Points on a hilly landscape, in no order, each with its height.
From any point a ball rolls to the lowest of the 2 points nearest to it. It stops when none of these is lower. Distance is the straight distance between rows; heights are no part of it.
fum: [123 126 143 128 104 100 151 147 139 105 134 103 147  80 129 123 140 160
 168 161 150 130 104  76 138 107 128 158 140 141 121 130 107 124 144 127
 123 153 164]  height 409
Pazun: [121 133 109 130 123 152 100 116 157 116 163  99 147 143 148 134 128  90
 158 148 141 144 142 181  83 162 146  58 127 100 142 163 146 149 121 122
 117  72  93]  height 618
Dut: [118 144 130 180  82 127 152 113  85 100 154  89 163  96 114 109 122 115
 115 118 159  91 109 109 189 110 167 160 149 143 113  66  60  82  54 110
 103 162 125]  height 175
memog: [106 132 150  93 138 111 124 110 133 140 136 135  88 172 114 122 128 138
 182  91 129 204 121  96 132 149 111  72 128 150 106 146 165 127 146 139
 166 152 205]  height 206
Fimi: [160 159 130  62 168 100 170 145 130 145 128 177 141 120 107 139 107 155
  99 102  95 122 127 191 153  97 143 159 127 104 163 106 154 107 174 119
 154 122 105]  height 319
Lag: [151 102 152  77 114 120 128 119 155 143 146 159 140 165 136 154 149 153
 112 157  90 133  96  92 112  89  58 160  86  89 143 138 159 157 140 148
 107 171 118]  height 184
gop: [160 137 142 160  93 150 134  80 145 150 143 135 160 149 106  95 132 130
 117 106 135 120  88  87  73 104  90 128 106 118  81 156 134 136 154 105
 116 118 147]  height 525
mos: [112  61 146 125 135  94 141 181 145 129  68 139  98 110 134 111 186 109
  91 134 110 106 116  90 129 177 111 190 143 162 144 104 131 135 128 155
 156 115 172]  height 118
sumuv: [ 98 142 136  62 141 108 163 153 103 103 151 128  83 100 148 102 102 104
 119 168 124  88 174 136 191 173 145 111 157  82 115 130  84  71 109 149
 143  89  72]  height 351
Gekal: [111 146 118 137 182 160  42 205 133 175 110 158 154 104  89 179 128 106
 133 116 158 101 109 127 110 141 103 125  58 171  85 115 141 131 144 109
 146 113 111]  height 344
veder: [127  99 130 132 149 111 147 126 121 109 152 135 192 122 125 124 126 105
 138 129 155 118 106 161 126 130 106 122 128 121 121 124 141  96  95 144
 129  98 133]  height 326
lizi: [137 116 151 151  79 143 149  58 133 125 136 146 146 179 126  58 136  92
 125 114 113 160 112 108  85 146  77 126 136 117 102 164 144 129 104 153
 125 113 158]  height 516
Vuda: [107 142  79 188 137 144 147 126 110  85 146  59 161  83 139 145  84 132
 174 148 177 113 168 148 133 154 155 101 151 129 157 136 143 150  69  81
  91 104 113]  height 75
simu: [143 122 133 144 137 139 130  95  96 118 174 124 191 108  95  93 110 171
 126 131 105  58 129 107 179 115  92 160 117  72 168  93 123  68  78  92
 107 119 120]  height 229
madi: [159 167 141  95 124 110 165 141 147 123 137 138 165  75 114 149 129 182
 131 161 127 118 104  99 151  91 117 161 117 126 121 165 139 144 179 124
 111 169 108]  height 389
Tetu: [137 127 100 138 161 161  44 115 140 142 112 125 198 137 124 168 125 124
 157 130 148 142 129 189 127 114 154  69 103 126 142 120 172 139 109 135
 122 141 123]  height 270
Lutov: [141 139 125  79 123 112 157  99 134 146 136 146 117 161 152 128  91 166
 118 116 125 196 153 197 143  66 138 130 169 104 119 156 158 114 170 172
 146 179 108]  height 499
tuka: [ 91 131 127 144 114 149  59 117  75  97  79 122 164  89 124 136 133 108
 122 138 126 116 126 111 164 113 176 119 118 195 107  83 104 124 100 146
 124 162 134]  height 302
Mip: [179 145 104 153 193 157 137 172 109 159  90 150 158 103  81 172 140 143
 115 109 131  57 106 120 128 159 136 136  94 157 120 109 176 141 157  91
 118 139 157]  height 199
falil: [105  93 109 152 153 103 122 195 150 138 119 157  52 132 178 140  80 130
 131 161 179 154 138 109 102 161  76 105 148 106  45 163 104 160 152 131
 143 107 112]  height 585
Zibu: [111  89  94 185 145  97 163 177 156 128 121 155  85 134 150 122  95 121
 141 150 180 167 149 118 118 173  97 120 171 145  93 159 125 164 123 121
 137 115 162]  height 577
lotin: [129  97  96 164 106 110 196 145 164 147 140 164  91 172 150 110 121 147
 144 156 141 176 133 113 104 162 110 148 161 115 154 158 140 185 126 102
 120 138 169]  height 568
Lila: [113  84 121 170 102 132 104 139 127 133  63 142  88  90 118 106 167 132
 119 127 128 148 116  95 156 147 191 145 167 181 128 103 110 175 134 129
 132 163 171]  height 258
geku: [166 156 143 165 113 144 127  62 121 118 116 104 182 143 117 129 122 156
 143 126  99 131 109 122 146  79 150 133 141 123 126 137 142 112 128 147
 121 181 153]  height 405
kopet: [165 133 130 133 116 136 116 116 151 117 113 152  98 132 147 137 160 103
  97 120 112 138 124 137  57 180 150 103 151 138 106 159 136 213 188 129
 122  69  97]  height 128
faz: [118 168 151  80 151 117  80 163 111 118 142 108 159 107  91 144 158 107
 141 148  98  43 106 126 127 121 124 147  74 137 168  61 107  69 139  78
 173  96 136]  height 333
tusog: [120 136 114 111 150 108  96 192 190 151 187 152 117 142 151 162 148  83
 122  92 135 173  92 209  54 130 126  68  81 138 149 114 111 124 163 112
 160  70 103]  height 132
zuz: [109 113 107 148 133 116  97 138 143 119 150 100 107 139 180 145  89  89
 158 146 176 120 144 171  85 174 120  44 158  71  95 149 114 112 129 127
 143  59  85]  height 612
selo: [102 142  78 210 143 159 112 131 101  95 111  93 137  86 141 143  96 115
 145 141 184 101 158 127 121 179 153  68 145 161  79 133 133 149  85 100
  91 125 126]  height 130
biso: [158 155 152  80 167 114 110 148 130 115 121 112 173 100 104 166 165 157
 122 155  80  36 108 138 141 120 125 175  97 109 200  73 133  98 165 101
 149 117 135]  height 349
Pil: [142  92  96 134 133 136  98 163 131 159 118 159 125 170 158 154 135 134
 135 139 152 170 116 123  95 124 101 145 127 160 109 136 141 198 130 111
 120 130 142]  height 431
kiru: [113  94 120 172  51 107 195 105 152 125 129 115  94 142 141  92 151 104
 137 119 131 158 149 120 111 127 159 147 189 130 178 129  73 142 127 126
 113 106 165]  height 207
favi: [124 140 131 140 101 140 158  76  90 117 133  66 111 119 145 111  98 136
 155 133 151 176 147 174 222 111 180 135 170 124 116 111 119  75  71 207
 124 193 114]  height 241
lerog: [165 175 125 147 124 161 131 169 107 187  73 172 125  74  79 137 156 161
  85 119 110  64 105 124 177 111 188 197 114 162 114  91 100 137 175 130
 116 186 132]  height 321
denu: [175 157 151 163  88 124 183  36 131 110 133 137 183 161 120  76 110 124
 111  90 122 148 129 154 119 130 108 119 156  92 118 164 165 103 105 165
 118 131 134]  height 508
kabuk: [ 90 101 122 172  60 122 158 114 138  84 125 106 129 115 152 129 129  77
 138 139 132 141 164 121  74 150 154 126 179 148 170 137  76 182 142 139
  96  59 146]  height 185
Zarur: [141 128 127 193 153 160 143 138  99 138 129 180 135 124  69 109 109  81
  76  84 156  81 115 131 135 151 120 131 103 152  48 130 106  96 117 122
 124  95 118]  height 67
vof: [143 154 162  85  98 135 154 108 149 140 172 180 100 158 119 117 125 156
  89 132  68 130 109  58  98 113  66 145  60  86 129 181 148 153 137 135
  85 163  87]  height 221
zimo: [152 159 164 138  97 129 121  44 127 114 162  29 168 138 132 138 118 156
 210 112 143 159  95 140 110  95  92 117 106 113 147 106 149  69 130 159
 158 142 172]  height 375
kizi: [140 133 129  94 138 118 125 134 110 169 136 155 154 154 128 140 114 138
 128 100 154 177  98 166 123  63 122 131 124 145 119 103 128 105 155 121
 153 139 144]  height 265
zum: [ 87 120 135  91 189  95  70 164 130 141 113 160  90 140 118 152 155 126
 178  85 134 175 133  84 125 165  98  86 101 171 106 131 143 137 138 130
 178 126 180]  height 245
zeki: [134 119 121 132 109 152 133 141 116 153 112 153 106 129 121  94 169 141
  87 132 100  98 143 104 153 124 179 168 133 153 140 135  90 150 133 112
 105 125 111]  height 193
milu: [164 169 124 129 138 160  87 111 119 148  97 144 114 120 113 156  99 155
 131 117 144 151 134 126 134 122 158  80 134 132  56 156 141 179 180 136
 116 167 123]  height 463
Likas: [167 140 105 131 183 149 157 120 118 137 151 160 170 116  99 128  87 148
 118 110 127  96 122 177 137 141 136 107 117  89 137 134 169 123 125  77
 117  83 107]  height 282
rikez: [192 172 145 160 139 127 194  51 151 114 117 140 154 150  81 105  93 164
 105  73  88 140 129 161 141 114 150 121 151  82 139 174 190 101 138 126
 133 175 143]  height 497
Zizu: [115  80  98 147 184 138 130 163 122 125 153 154 146 138 127 124 100 111
 113 129 142  97 129 164 121 153 110 126 114 113 157 125 157 122  82  81
 126  59 109]  height 306
nud: [132 161 123 104 158 101 107 170 103 126  92 139 104  75 136 134 101 123
 123 141 167  97 148 143 192 152 184  94 163 132  63 104  87 102 154 147
 153 142 118]  height 355
sesen: [169 105 166 125 137  84 136 160 180 134 129 135 134 136 140 150 181 110
  82 104 122 101  53 133  41 130  61 161  94 128 118  93 132 121 175 131
 161  92 147]  height 194
Sogof: [122 128 145  83 111 103 191 127 156 139 172 146  99 167 143  94 107 141
 124 122 105 172  90 106 117  97  79 143  99  90 129 134 140  97 125 114
 130 142 150]  height 116
Ved: [151 103 142 201 163 135 139 178 129 160 101 166 126 134  93 111 153 109
  68  91 145  72  94 107 106 158  94 186 101 161  74 113 124 111 129 115
 151  86 163]  height 125
rog: [100  68 118 178  73 116 148 124 163 150  80 139  56 130 108 102 184 106
 126 114 123 142 127 110 117 150 186 155 189 152 180 112  90 175 131  99
 127 121 179]  height 230
vur: [167 164 144 126 113 126 172  79 150 138 137 136 143 161 111 112 101 176
 108  74  94 169 123 166 144  55 153 156 165  96 153 157 160  90 160 130
 149 189 122]  height 486
Pidab: [118  61 117 121 118 151  67 180 118 160  81 162  95 139 175 142 142 125
  95 143 146 165 121 117 112 126 102 186 136 168 103 114 111 215 138 150
 120 138 113]  height 416
kiv: [147 127 113 142  83  99 206 103 175 143 135 176  99 166 152  79 131 141
 106 127 113 181 135 148 100 139 128 151 173  99 137 181 132 167 139 138
 111 154 133]  height 561
sisol: [116 118 115 145  94 167 122  83 135 126 146 102 145 177 164 136 107 157
 172 176 113 179 164 117 106  96 116 168 151 100 169 184 133 185 109 162
  86 155 119]  height 459
tasib: [135 114  93 146 192 108 118 170 115 137  95 146  89 141 139 137 134 123
 140 103 161 141 155 151 140 172 154  88 156 162 118 112 141 132 126  94
 160 111 173]  height 208
zugek: [124 190 140  84 184 101  87 173 120 141 108 164  95 101  85 159 139 129
 170  96 130 138 138  94 152 156 134  92  95 162  96 133 134 131 178 101
 170 132 157]  height 280
pobe: [127 171 131 145 126 177 107 125  99 129 103 149 128  57  93 123 104 142
 135 136 145 108 121  88 167 139 162 111 113 157  45 138 119 143 156 138
 108 157 126]  height 444
vav: [138 162 149  94 148 122 166 103 114 108 159 142 177  94 115 110 102 158
 122 147 103 104 158 145 182 116 147 147 129  79 155 165 137 106 120 164
 107 127  66]  height 387
ladu: [157 123 121  72 169 116 154 143 135 173 117 184  82 174 119 111 110 143
 104 119 104 141 140 165 177 124 141 127 145  99 141 126 158 120 143 114
 158 146 125]  height 342
Zogo: [145 147 133 108 138 109 129 168 154 133 139 153  99 130 151 152 150 109
 107 112 125 145 103 151  72 134 139 117 107 152 116 127 110 155 182 108
 140  65 111]  height 78
Funot: [164 136 110 181 133 179 127 103 116 148  94 155 121 128 102 114 161 171
  91 129  85  85 141 112 164 123 194 149 142 144 139 145 123 151 123 137
  78 183 123]  height 225
Mak: [126 100 119 113 125 138 142 128 146 167 113 147  83 158 131 109 134 177
 136 162 109 162 157 133 190 101 177 170 174 107 157 165 115 150 113 143
 106 191 113]  height 403
garu: [108  89 129 101 118  90 199 114 154  92 164 115 117 159 151 122 121 154
 154 154  92 157 111  96 105 138  64 121 126  84 181 122 165 108 119 124
 136 138 189]  height 65
repak: [145 108  92 208 120 142 139  91 129 100  98  78 140 145 113 114 159 163
 140 152 104  63 147  78  99 139 113 127 161 125 191 121 156 145 113  70
 110 161 185]  height 64
Fud: [108 110 121 165  96 105 152 114  97  89 144  54 148 128 113 119 151 110
 134 114 144  85 131 115 173 102 160 143 179 131 181  38  80  63  70  79
 133 144 156]  height 146
Lib: [ 84 134 149  76 130 102 208 141 112  91 181  87 108  81 140 104  96 110
 151 152 145 132 158 124 192 171 114 137 137  94 138 137 110  80  76 154
 119  87  79]  height 334
basak: [123 139 128 116 136 147 100  91  77 149 137 131 147 172 119 113  99 109
 134  99 153 177 126 172 162  76 148  96 137 139  94  95 125  85  98 142
 137 136 141]  height 238
tapov: [ 96 148 141 154 105 144 111  86  88 103 103  79 142  98 145 150 107 134
 152 148 122 161 137 131 198  92 192 114 149 176 110 103 103 108  81 183
 120 193 141]  height 272
Pib: [148 159 138  87 150 112 126 178 132 115 117 126 150  79 113 178 172 159
 134 163 106  67 110 104 144 132 130 171  97 147 160 120 138 146 170 111
 124 127 121]  height 366
Tamet: [ 76  93 131  85  78 148 125 106 127 115 142 111  66 145 180 110  96  90
 121 164 103 161 187 105 112 130 133 115 129  96 135 156  74 155 115 172
  87  92  89]  height 110
ketul: [ 89 116 112 134 141 103  71 182 127 161 144 122  63 160 190 160  89  98
 138 142 148 112 119 146  86 139 108  53 116  55  73 134  88  77 138 117
 172  67  73]  height 605
bokur: [152 174 141 113 130 163  84 171  91 161  60 163 113  61 116 131 154 122
  70 130 108  73 134 138 167 149 199 201 128 173 108  94  91 162 165 161
 126 146 109]  height 347
Zoz: [177 179 129 113 131 141 148 116 149 155 125 138 120 136 118 141  63 160
 126  99 157 182 140 155 115 110 117  98 131  89  71 181 173 152 178 115
 132 167 104]  height 481
seke: [117 132 109  89 162 107 145 162 138 140 170 142  57 149 194 133  60 117
 117 140 132 132 122 172 103 134 103  61 125  50  90 126 116  86 138 126
 144  83  72]  height 599
lakil: [117 125 133 106  84 141 132 119 156 182 115 162  52 133 126  73 132 165
 108 134 130 183 128 131 175  90 173 150 171 118 106 158  87 146 139 139
 123 177  97]  height 384
Sipi: [119  99 120  98 136 149  48 166 112 137  73 148 113  96 160 142 137 128
 102 172 142 116 151 128 153 134 144 154 137 151  93 116 107 184 153 169
 118 145  84]  height 397
Lin: [ 87  89 109  90 102 140 115 143 126 123 126 120 100 136 176 150 136 112
 109 174  92 116 192 119 119 115 153 146 131 125 192 145  90 188 126 142
  74  98  74]  height 63
dis: [159 117 136 135  79  91 201  87 183 151 172 159 105 190 151  86 134 180
 100 117  78 169 114 131  95  91  95 177 157  72 184 156 128 139 139 123
 112 177 134]  height 553
potor: [136 128 128 175 117 161 103 145 111 154  58 136 115  82 112 124 180 154
  96 124 111  76  97  93 157 124 181 169 128 189 122  70 113 139 138 111
 114 185 166]  height 289
milet: [117 137  93 186 126 149 135  94 110  96 114  85 153 124 113 129 142 131
 145 141 118  99 159  99 124 137 171 113 144 144 169 138 143 149  95  88
  99 126 148]  height 12
Vogav: [166 101 133 127 120 105 140 106 135 131  76 182 145 156 131 111 158 102
  87 110 123 150 116 166  99 142 130 132 159 140 114 136 162 159 160 181
 138 132 157]  height 254
Toba: [ 46  96 130  86  92 169  70 101 106 124 117  77  63 152 162 117  98  99
 169 153 125 176 201  97 128 131 125  92 146 122 128 152 115 148 113 159
 122 106 112]  height 151
vosu: [129 150 145  92 122 123 157 106 132 129 187 159 128 141 136 104 123 155
  99 146  58 124 132  98 123 112 108 147  71  78 172 163 119 118 110 133
  80 111  73]  height 251
Sose: [175 121  94 163 169 137 128 163 131 147  91 120 134 131 103 161 157 186
 130 127 124  74 115  96 137 138 117 149 122 146 148 102 184 147 139  60
 129 174 189]  height 152
dazu: [152 173 164 186 103 146 116  38 117 109 120  44 153 146 123 129 113 160
 186 116 123 146 104 106 146  99 123 111 110 130 121 107 150  80 106 145
 140 196 191]  height 390
kop: [176 167 159 115  93 147 144  94 151 168 132 147 125 157  81 117 129 156
 110  83 112 124  92  84  94  67  95 140  97 108  98 132 134 124 193  78
 143 163 136]  height 534
gulef: [145 130 164 111 116  85 145 110 140  84 110 149 192  91 117 113 167  92
  80 109 120  82 108 159 113 146 153 128 139 148 131 128 123 103 152 180
 134  96 110]  height 191
mipo: [162 117 117 116 164  92 130 156 138 161 100 160  94 167 117 161 167 159
 139  89 127 158 127 141 144 152 155 115 156 159 149 112 166 163 162 115
 155 162 196]  height 242
donim: [120 129 124 102 132 144 128 142 131 187 115 166  37 153 114  82 130 127
 124 129 125 160 141 127 175 128 176 121 151 128 108 129 104 118 133 101
 143 140 130]  height 363
pufu: [118  80 137 106 154 124  73 154 165 125 123 120 192 118 108 143 166 109
 130 155 124  71  91 113 103 143  52 133  70 125 150 116 179 103 108 126
 147 122 133]  height 438
norig: [ 77  70 139 106 116 131 109 131 123 114 113 147  96 153 128 103 141  94
 135 140 102 174 131  73 112 137  93 122 119 153 123 136 132 139 118 145
 147 117 159]  height 220
vap: [108 143 112 170 205 124  84 174 114 117 109 140 109 115 107 145 127 101
 146 104 161 100 150 126 119 193 132  64 115 163  82 135 138 121 117  90
 156  77 135]  height 171
Nif: [115 102 133 108 104 115 177 130 136 115 129 115 122 105 123 104 139 165
 151 176 111 143 146  92 179 120 145 168 151 114 161 173 121 138 114 153
 104 168 134]  height 420
lepo: [157 153 138  63 140 107 145 151 152 161 144 176 149 135 110 157 106 136
 103  95 115 147  89 172 100  59  89 140  83  98 142  89 147 106 179  95
 159 124 105]  height 294
zuteg: [139 186 138 124 144 152 150 105  85 108 147  99 166  75 112 126  81 151
 137 145 139 101 148 153 217 122 177 137 132 107 113 132 123  91  87 151
 107 156  78]  height 406
lumov: [133  92 124 140 118 161 120 128 132 118 110 159 113 122 103 127 182 130
 107 135 104  93 128  61 108 172 101 144 119 153 119 160 158 198 143 130
 104 127 128]  height 279
subi: [112 107  92 137 115 174  94 118 122 144 135 120 133 179 142 143 124 155
 156 172 127 155 149  93 104 106  97 146 119 129 141 166 160 211 108 107
  95 164 126]  height 446
Kupup: [ 72 133 106 180  81 124 132  91  93  99 131   6 138 133 116 127 107 109
 192 100 162 139 155 104 130 103 105 126 156 147 185  71 128  92  48  84
 131 136 169]  height 89
nin: [124 123 146 152 133 122 161 121 153 104 200  98 183 110 117 121 111 103
 160 119 161 130  76 142  90 152  71 107  98  96 125 142 147  89  85 110
 141  66 121]  height 345
nufir: [141 168 140 144 110 142 140  75  79 127 161  73 154 136 126 121  95 130
 152  92 145 169 121 169 189  79 161 129 142 122 120  99 119  65  88 151
 128 155 124]  height 212
fusa: [ 95  95 114  66 127 126 135 123 120 106 142 114 114 153 149 153 148 128
 141 165  83 145 167 141 122 108 149 131 132 124 193 138 125 147 134 153
 114 117 118]  height 105
loveb: [ 55 132  96 144 105 122 124 109  75 111 150  30 107 127 132 145  97  99
 198  91 186 172 191 138 156 130 128 103 154 160 158  95 114 104  62 124
 126 118 147]  height 42
pud: [131  81 131  90 132 100 129 147 130 149  97 160 107 164 156 145 180 107
  91 110 120 166 119 166  91 143 117 138 150 171 131 106 133 142 169 182
 162 112 158]  height 253
Napi: [148 145 135 177 121 113 156 100  96 105 158 110 186  84  90 105 126 142
 106 121 128  34 107 110 193 120 132 160 132 102 135  64  85  59  71 106
 100 157 129]  height 202
zon: [137 154 128 172 178 148 107 134 107 118 132 138 154 102  89 144 105  74
 116  98 168  95 117 153 132 167 141  70 107 146  61 123 126  99 105 120
 143  89 119]  height 126
kote: [160 156 126  75 188  92 142 147 129 123  98 151 118  94 125 157 115 163
 132 151 124 124 157 167 198 135 176  97 165 107 124 144 159 120 170 167
 155 173 119]  height 305
kav: [132 150 123  66 182  87 100 192 110 132  95 155 127  81 142 168 125 144
 129 150 154 118 149 170 184 136 164 131 137 146 118 102 114 120 172 164
 151 149 119]  height 332
lage: [ 99 103 131  97 120 165 115 122 127 128 128 154  93 140 127 104 136 116
 123 164 103 137 148  69 128 149 102 127 105 131 106 176 135 161 119 139
 103 123 102]  height 250
minab: [149 147 156 149  80 129 140  68  93 113 179  82 204 126 123 100 115 108
 124  95 149 122 101 139 145  86 111 155 126 105 112  98 100  66  77 152
 110 125 106]  height 183
sedep: [125 104 119 168  80 146 125 102 144 109 120 143  94 126 163 111 131  82
 103 142 122 133 168 120  54 172 144 115 165 124 125 169  85 212 161 136
 100  59 106]  height 158
Semo: [131 141 123 131 140 136  37 161  92 136  56 149 101  66 156 142  99 130
 108 150 150  89 134 137 173 142 180 115 153 138  60  93  75 148 166 159
 139 158  94]  height 376
Sar: [152 140 146 107 106 104 127  74 145  89 102 155 167 126 134 111 142  92
  90 107 118 128 139 197  98 133 148  87 167 129 105 155 154 124 157 201
 129 109  96]  height 224
nomep: [140  94 158  92 142  95 136 158 169 128 111 172 121 146 147 149 177  82
  74 113 104 136  75 153  60 151  68 145  94 143 120 131 158 137 149 182
 150  82 120]  height 223
Kigez: [ 91 119 104 210  84 133 113  72  93  76 118  41 182 131 121 121 119  87
 146 119 154  88 136 107 109 118  95 127 157 139 156  68 121  96  38  91
 109 145 159]  height 127
ris: [115 169 144  83 164 132  68 169 121 152 124 150 134 115  77 155 153 105
 154 122 115 100 104 112 126 123 118 133  60 156 129 105 132 102 149  90
 167 108 146]  height 311
fal: [101 127  98 153 125 127 143 131  81 110 147  91 113 138 139 124  98 102
 155 115 170 155 174 158 169 131 171 102 175 141 129  99 103 110  78 103
 124 110 134]  height 87
Fas: [157 163 144 137  82 150 162  72 145 136 152  99 132 162 156  92 108 178
 140 135 108 186 137 127 127  88 143 171 142 100 150 197 127 140 135 160
 109 168  98]  height 472
Tuz: [183 170 114 144 183 146 140 126 125 148 112 153 166  98  70 167  87 145
 129 102 136 113 117 162 126 113 151  90 101 116 111 131 169 131 161 101
 128 151 133]  height 248
Gar: [128 117  98  86 175 136  59 177 152 175 154 148 127 155 150 181 132 126
 144 117 142 156 125 199 100 126 126  73  97 128 149 111 146 146 147 112
 152 106 108]  height 186
Fir: [126 116 135 108 112 127 147 160 133 150 154 162 116 135 156 111 152 120
  77 138 102 107 111  99  98 107 120 185  88 139 140 128  80 149 143 108
 101  95  97]  height 160
devum: [162 155 130  95 166 100 114 127 134 117  95 136  95 142 127 182 149 172
 157 129 114 160 153 138 141 149 178  81 172 133 137 154 165 183 188 150
 152 165 140]  height 274
Bofa: [ 99 115 119 150 105 126 157 109  83  95 166  83 149 142 117 115 133  81
 123 100 141 106 167 139 155 128 181 138 169 137 179  91  76 106  67  97
 114  83 110]  height 119
Res: [ 86 137 149  82 118 126 177 117 130  92 191  75 106 106 155 127 105  93
 157 138 146 159 143 147 119 157 119  90 105 104 136 148 117  93  98 158
 126  59  94]  height 314
paz: [119 154 155  96 100 109 184 125 149 151 148 128  77 141 133  91 108 148
 153  99 138 204 107 103 136 125 115 116 133 133  95 150 135 105 146 126
 166 138 164]  height 163
ped: [127 123 136 185  63 142 134  60  99 106 162  55 179 140 129  86 125 115
 144 117 144 110 136  97 130 112 104 167 135 102 143 112  92  88  52 126
  91 122 137]  height 157
funu: [111 166 151  34 139 100 174 128 120  99 168 163 104  98 141 102 111 120
 101 161  74 108 158 161 167 142 140 130 112  83 158 139 109  81 128 164
 125 104  57]  height 369
kelur: [132  98 154 125 103  81 170 128 136  91 100 134 133 110 120  97 186 111
 101 125 106  97 115 109 129 148 147 151 160 151 151 116 103 119 146 154
 142 110 164]  height 159
vumi: [156 113 127  98 145 125 122 118 136 126 129 131 146 159 133 157 148 160
 135 154  93 136 125 135 132  88 133 151 133 111 167 150 155 162 143 136
 122 147 119]  height 143
mem: [123 138 152 146  97 126 139  91 143  98 184  29 176 118 134 126 122 124
 210 124 172 143  98 128 102 145  69 117  98 107 147 118 148  75  89 129
 135  96 158]  height 361
neda: [ 85  96 156 114 155  87 118 179 111 101  87 153 101  87 108 117 155  99
 134 126 137 123 129 103 165 170 138 135 137 189 114 103 105 106 135 155
 176 118 168]  height 56
vot: [ 93 126 107 178 156 133 108 131 107  97 106  92 107  98 135 124  90  96
 180 139 191 141 169 112 142 192 107  67 147 134  78 155 149 127  73 128
 131 114 144]  height 176
vopof: [121 166 127 151 122 176 132 124  81 114 146 118 188  68  94 124 104 137
 136 144 151  60 113 100 170 120 151 136 100 143  86 131 108  96 103 128
  83 148 103]  height 423
ridof: [136 157 134 145 136 155  63  92 102 121  96 124 199 104 106 166 126 110
 130 135 115 112 106 146 143  94 169  87  89 160 106 103 142 116 109 148
 114 160 132]  height 304
pesal: [118 110 114 124 175 157  45 170 135 164 136 139 195 131 118 153 125  88
 134 107 154 124 103 206 126 117 126  92  78 138 149  92 153 107 102 116
 152 111 109]  height 231
pero: [ 59 116 127 120 147 103 111 164 112  91 116 100 110  76 118 130 127 109
 180 138 165 153 157  80 152 167 114 106 132 170 112 139 121 117 102 131
 142 125 153]  height 123
mezuf: [ 71  90 112 163 169 152  59 210 153 149 122 121 146 133 121 156 152  95
  98 135 152  88 101 129  66 143  66 162  55 172 134 121 152 133  89 108
 165  88 103]  height 402
Bozu: [121 121 139 127 105 112 130 150 157 123 156 122 143 116 139 138 149 111
 130 141 134 120  85  99  69 108 106 141  95 147 124 129  91 152 152  94
 118  89 120]  height 124
Fod: [117 147 156  90  85 120 181  89 152 103 196  77 117 133 165 110 114 145
 141 150  84 158 116 106  88 103 106 142  77  82 181 158 117 113 113 147
  90 107  99]  height 275
begiv: [162 174 129  68 126 112 168 118 162 132 124 157 121 119 131 135  48 165
  98  92 135 182 163 192 131  68 113 136 137  71 101 155 177 117 185 119
 137 169  68]  height 498
vopop: [167 119 128 121  92  89 174 104 166 120 175 147 112 180 171 122 146 163
  91 125  67 132 104 118  64  87  87 157 107  78 190 124 115 155 143 111
  98 130 124]  height 547
Luzes: [ 84  74 113 143 121 145  65 162 165 125 118 100 167 125 130 133 157 103
 124 156 145  69 106  87  61 121  36 155  83 149 150 117 131 129  94 101
 128 120 119]  height 421
nes: [144  98  96 161 142 183 100 108 105 135  76 156 138 152 104 115 168 138
  93 137  96  73 165 103 139 161 141 137 131 151 125 161 168 173 110 144
  81 153 129]  height 255
sefut: [ 74  89 125 127 108 143  70 103  94 112 108 120 116 145 148 118 122  85
 152 126 151 180 156 122 116 135 125  89 154 159 102 122 112 139 118 168
 140 104 140]  height 188
gumo: [178 153 163 104  94 102 152  96 170 126 159 127 130 147 129 113 152 164
  96 118  85 104 101  90  84  73  82 148 102  90 148 128 108 119 180  92
 115 140 115]  height 542
gedi: [181 115 101 181 146 152 125 115 144 128 114  97 126 176 112 159 163 209
 136 144 102  69 127  85 117 131 121 158 150 119 190 129 175 174 141  53
 114 184 170]  height 107
fabaf: [126 105 107 101 139 120 142 145 133 142 151 145  68 156 182 119  83 127
 121 161 143 154 149 137 125 145 106  94 142  89 100 158 114 138 131 126
 121 112 101]  height 593
gov: [149  88 167 166 129 111 101 153 156 136 109 137 113 145 122 113 173 106
  96 104 128 100  81  84  77 122  65 158 105 155  96  80  98 107 156 104
 168  97 179]  height 164
tobu: [ 74 131 114 137 203 147  25 250 152 155 109 124 140 112 117 174 147  95
 111 123 157  98 130 170 101 172 102 140  64 169 127 105 139 119  97 119
 178  91  98]  height 377
Rizi: [ 89 145 140  83  91 122 155 112 141 108 197  85 116 133 159 137 132 116
 162 123 118 186  99 133  73 104 120  93  92 129 151 130 112 103 136 135
 134  76 126]  height 295

For each start below, name the point where the ball stops.
zuz | vur
Pil | Zarur
dazu | milet
Nif | nufir
funu | Lin
lerog | Zogo
bokur | Zogo
